Points on a hilly landscape, in no order, each with its height.
A ball rolls from a point to the lowest of its 2 nearest points, and stops where none of them is lower. Distance is the straight distance between rows; heights are no part of it.
Kek (h 4.19): [ 35  54  50 -51 -59 -41 -42  61 -52  26  34  15   1 -29  43  16  -5   8
  23 -17 -40  67]
gef (h 4.88): [ 27  16  17  19  47   3  52   5  11 -31 -30  14 -17 -32   5 -35  11  18
  19  29 -12 -12]
Rume (h 4.56): [ -9  72  19 -18  12  26 -45   4  -6 -33  10  33  57  -1  -5 -25   4   6
  16 -10 -21  30]
pel (h 3.77): [  3  74  32 -12  21  36   2   9 -22 -12 -12  37  49  12  -8 -45   7  -4
   7  11 -26  26]
kugif (h 2.69): [ -8 -38 -18  65  81  -1  50   3  36 -43  26 -24 -51 -23  36   3 -21  20
   5  -6  42 -13]
gemu (h 2.66): [ 20 -69 -29  59  35 -24  16  -4  28 -29  70 -24 -25  19  23  -7  13  -7
  26 -39  50  13]
lik (h 1.70): [ 34  50  31  -4  18  -8 -24 -12  17 -43  12  59  80   7 -36  10   4  37
  24   5  -8 -11]
Ratez (h 2.34): [  6 -50 -16  43  23 -29 -36 -14  28 -33  59 -32   0  19   3  15  30 -21
  19 -29  38   9]
keraz (h 5.09): [-27 -30  38   2  28 -46  14  -5 -16  -7 -17  -3  30 -27  15  34  18  -3
 -44  12  13 -30]
sor (h 5.60): [ 11  43 -13 -66 -87  -6 -27  20 -15  59 -20  19   8 -18  -7  22 -47  26
 -10  13 -24  10]
Zibup (h 3.68): [ 30  30  10   6  49  26   4  15  37 -37  30  30  23   3 -17 -45  16  27
  39  13  17 -22]
vadep (h 4.60): [-33  34  24 -26 -11   5 -69  11  -5  -7 -23  13  15 -37 -34   2 -30 -12
 -27  38 -15  31]
Biz (h 1.24): [ 14  -3  20  59  36  40  15  -8  -4 -31 -18  -4  11  21 -36 -12  34 -46
 -13 -22 -10  17]
Rokab (h 7.30): [-22  22   0 -31  -3 -17  46  17 -12   7 -34  19  21 -27  68 -26   3  41
  -4  18  -2  -7]
sino (h 1.55): [ -6 -28 -25  21  -5  29  42 -14   0  21 -43 -22 -29  14   5 -11 -21 -33
  -5  -3  -8  -2]
mul (h 5.47): [-26  58  37 -27 -24 -11 -57  26 -15   7 -10   9  -3 -34 -34  10 -51 -16
 -23  36 -47  51]
nin (h 1.88): [ 13 -33  -4  63  36  20  20 -19  13 -49  12 -14  10  13  -4 -11  49 -27
  18 -40   7  18]
sedin (h 4.09): [ 13  27  34 -20 -11   3 -26  28 -29  12  -8  14 -11   9 -44 -15  13 -23
 -24  29 -27  25]
dab (h 5.84): [-45 -52 -36  13  23 -29  73 -38  34   8  -2 -22  -2  -8  49  17 -27  12
  -8   5  54 -43]
nira (h 6.06): [-13   1  13 -14  39 -19  -6  -9  17  -1  22  11   3   7  22 -22   5  37
  -9  16  27 -42]
musim (h 2.91): [ 33 -56 -12  69  57  -2  26  13  49 -44  67 -10 -28  16  -3 -13  16  -5
  25 -26  50  -7]
ladav (h 4.90): [-19  -6 -13  -7 -39  34 -15 -31  -8  39 -35  -5   4  23 -21  17 -43  -9
 -26  -4  -6  -8]
gubu (h 4.08): [ 25   7   6   1   0   1  63  55 -27  18 -23  16 -43  -6  13 -24   0   6
  -6  36 -26  23]
tubi (h 2.39): [-11 -45 -43  20 -48   2   9 -60  -6  25 -17 -51 -21   4   3  35  13 -24
  17 -52  -8   3]
motid (h 0.85): [  3 -53 -43  24 -37  36 -25 -21  38  22  43 -48 -25  40 -23   6 -13 -37
  25 -45  33  -4]
Pati (h 4.49): [-32   1  13  -6 -38  35 -31 -18 -15  27 -29  -9 -13  22 -30  15 -36 -44
 -44   2 -19  23]
zufu (h 1.75): [-20   2  -5   6 -11  58 -43   1  19   5  34 -38 -23  14 -70 -10   0 -58
   3 -22  -7  -7]
rurus (h 5.46): [-31 -37 -10 -13 -41 -10  38 -26 -14  39 -31 -11  -1  -1  14  37 -15  13
 -43  14  14 -42]
Faleb (h 2.30): [  0 -23  -7  27  25  52  -7  10  14  -9  25 -27 -30  30 -41 -19  29 -39
  15 -16   2 -16]
zota (h 2.40): [-18 -52 -29  54  46   2  55  -9  14 -30  -5 -43 -51 -16  42  16 -10   4
  11 -13  11 -10]
rurap (h 2.27): [ -8 -36  -2  62  26   5  -1 -31  -4 -50  20 -32  12  14  26  21  67  -9
  28 -58  11  29]
zudov (h 5.76): [-18  19 -16 -42  14 -25  -8  -8   6  23  13   8 -12   4  24  -2 -20  56
  -8  12  16 -53]
Sus (h 6.90): [  1  30  16 -51 -26 -37  16  24 -27  32 -31  29  37 -29  71  -8   8  31
  -2  18  -9  16]
nemor (h 3.02): [  3 -13 -10  28  73   8  44  16  44 -30  11   2 -33 -17  39 -27 -37  27
  21  14  36 -24]
kap (h 3.98): [-40  -2  22 -14 -32   2 -18   3 -39  21 -19  -9 -10   4 -25  28 -28 -37
 -68  11 -12  48]
pugur (h 2.01): [ -5   2   2  24  32  64  11  12   9  -1 -20 -10  -8  22 -25 -36   7 -45
  14   7  -3   8]
pugu (h 5.08): [ -5  52  -5 -62 -72  11 -48  29 -14  49   8   6 -21 -16 -35   1 -41   9
   8  15 -44   9]
lok (h 2.89): [-36 -43  -2   2 -25 -12 -16 -25 -28  -5 -13 -28  -2  -3  -2  32  20 -26
 -54  -9   4   7]
vodiv (h 0.99): [ -4 -20 -37   2 -13  19  48 -17  15  32 -53  -7 -12  14  15   3 -43  10
  11  22  -2 -31]
las (h 3.08): [ 52  -6  30  34  42   2   6 -12  43 -50  29  48  47  26 -45   7   2  11
  15  -5  41 -14]
Zug (h 2.06): [-20 -54 -53  36   0   6  51 -25  -9 -13 -32 -49 -37  -5  30  17   0 -11
  -5 -31  -5  -9]
Famu (h 2.63): [-15 -54 -15  45  19 -10  13 -33  21 -33  30 -33  -9 -10  63  25  56   9
  44 -62  39  14]
kisul (h 2.56): [-11 -36 -38   6 -68  -3 -30 -49 -16  27 -12 -41 -30   6 -32  46  -1 -27
 -11 -42 -11   0]
kat (h 2.90): [-13  47  14   4  28  48  -2  10  -9   2 -16  15  28  18 -17 -44   4 -33
 -10   7 -19  22]
Nik (h 4.78): [ 39  24  36 -12  10 -32  36  54 -31  11 -20  41   2 -12  25 -14  33  16
 -14  37 -13  24]
zomo (h 4.34): [  6  76   1 -63 -69  -7 -60  45 -30  28  13   8  -1 -42   5  -5 -13  15
  24  -5 -50  32]
kaz (h 3.25): [ 13  54  16 -50 -12 -25  -1  31 -45  14  35  24 -18  -4   9 -24  17  34
  -9  25 -37   4]
peto (h 2.80): [  8 -42 -26 -11 -75 -17   4 -30 -20  46 -21 -19 -24  -3 -50  45 -25 -15
 -42  -1 -14   8]
sigi (h 1.68): [ -6  38  -3 -49   6  -4 -47   6  -4   2  32  17  16   2  -3 -33   8  34
  28  22 -21 -24]
Sero (h 4.36): [-11   3  46   0  18 -20 -20   1 -22 -18 -33  18  38 -15 -19  21   8   1
 -41  15   8   0]
zefa (h 3.49): [ 25  62  22 -44 -47 -34 -39  32 -38  17  10  22  25 -32  38 -13  19   6
  24  -8 -39  33]
Vonev (h 5.68): [-35 -57 -26   3  -8 -25  34 -34  19  19 -16 -30  -2  -3  27  20  -6   1
 -22   6  32 -38]
falam (h 1.10): [ -3  49 -31 -68 -21   5 -41  18   4  22  19   7  10  -1  23 -16 -16  47
  43   1 -23 -32]
Lon (h 4.89): [ 47  72  25  -7  -2 -18  11  33 -43 -16  -1  48  57  -7  32  -7  31  21
  45 -19 -61  32]
rem (h 0.48): [ 12 -56 -51  28  -1  11  25 -26  41   9  49 -34 -48  25   2  -5 -11  -6
  41 -30  24 -22]
dilu (h 4.54): [  5 -24  12  33  55 -13  46 -16  12 -38 -24  -4  -7 -19  14 -15  22   7
  -6  15  19 -20]
Turum (h 1.87): [-18 -40 -17  37  -7   3 -62 -18   7 -25  24 -40  -2  17 -18  24  38 -38
  -2 -47  15  29]
gopo (h 3.81): [ 24 -32  15  68  58 -27  30 -12  38 -53   6   5  28   1  -6  32  34  -2
   1 -26  55 -21]
pib (h 1.23): [-14 -24 -26  22 -31  48 -59 -16  32   9  36 -40 -20  31 -51  11 -11 -59
  22 -45  19  16]
nofim (h 3.17): [ -5  55   7 -39 -12  27 -35  27  -7  19  12  10   1 -10 -53 -25   1 -33
   3  24 -30   7]
kuveb (h 3.42): [-10  15  34   2  18  -1 -66  10   9 -38 -13  17  30 -22 -35  13  -5  -4
 -23  25   2   3]
kifu (h 2.41): [ -6  41  -6 -43  13  37 -34  17  12   0  33  16  17  11 -38 -32   2 -13
  31  25  -7  -6]
mor (h 5.20): [ -9 -13 -23 -36 -45  -2   6 -20  -2  32 -27  -2   6   9 -22  34 -52  25
 -35  13  10 -36]
Dirok (h 6.82): [-27  -3   0 -22  12   1  35  -4  -5  -7 -38   7  22   5  27 -26  -2   3
  -9  26   5   2]
Fupas (h 3.34): [ 26  -3   4  25  69  21  24  26  48 -32  26  24  -8  10  20 -38  -6  27
  34  13  31 -26]
fofub (h 6.27): [  0  34  -4 -63 -57 -17  -5  31 -30  46 -37  18  12 -19  46  -2 -18  25
  -1  17 -12   3]
gok (h 4.14): [  9 -41   5  47  65 -22  15 -22  35 -28   9 -16   1   3  20   5  28   4
  -7 -15  54 -27]
zazot (h 3.58): [ 15 -12  -5 -10 -27  -5  54  26 -35  43 -21   4 -42  10  -3   0  -1  -8
 -37  18 -22  15]
kug (h 6.45): [-32 -17  -9 -26   2   7   1 -32  11  -1  -6   6   5  19   9 -21  -8   6
 -16  26  18 -13]
safuz (h 5.48): [-20  24 -24 -51 -25 -17  -4 -13  -9  32  -8  -2  -1  -1  12  27 -44  54
 -30  16   2 -44]
zimi (h 3.51): [ 40 -25  20  63  31 -15  10 -31  30 -51   6  17  24   8 -40  28  42  -4
   2 -29  23 -27]
nebo (h 0.54): [ -4 -39 -39  19   4  10  61 -32  43  19 -17 -16 -35   8  21  -3 -58  24
  37   8  16 -44]
mufa (h 2.49): [ 18  60   1 -35  17 -33 -18  24 -28 -12  14  19  23 -17  36 -17  25  42
  22  -3 -28 -17]
tinub (h 4.28): [ 38  62  36 -30 -24 -25   3  44 -46   8  -7  44  31 -20  46 -27  32  17
  36   0 -39  50]
bib (h 4.87): [ 32  32  62 -46 -32 -27 -34  48 -36  38  16  34  -3 -14   8  13  -7  10
  -9  33 -27  61]
Badis (h 3.39): [-52 -29  15   6 -33 -20 -38 -12 -36   3 -15 -33  -1 -18 -17  46  -9 -42
 -62 -10 -10  40]
tiva (h 3.15): [ 32 -12  -2 -21 -68  -7  32   0 -21  57 -20   1 -48  15 -31  21 -21  -8
 -35  23 -25  -2]
guv (h 5.32): [ 39  41  32  -6  21  -7  19  21 -13  -9 -16  32  15 -12 -11 -38  38  25
   4  34 -19 -11]
kogem (h 2.35): [ 11  20  31   2  39   0 -30   1  23 -40  -1  44  65  15 -28   2   3  14
   4  15  17   1]
fazi (h 2.38): [-15 -43 -17  20   5  -2 -29 -24  -6  -9 -10 -29  -7  15  -7  10  29 -33
 -16 -22  12   9]
zore (h 0.24): [  2 -52 -55  26  -7   7  34 -37  39  21   9 -25 -49  27  -3   9 -36   1
  23 -10  18 -45]

Call two points neighbours if one is among the 2 nearest of the other. Go from one point of each pair to the other, from neighbour to neighbour, staying as low as possible. Name the highest point that can't be avoided.
pugur / Turum -> gemu
lik / zore -> Zibup
zore / Biz -> Faleb

For each start below, name the point where the ball stops.
tiva -> zore
gef -> lik
Fupas -> zore
Sus -> zefa
zufu -> zore
ladav -> Turum
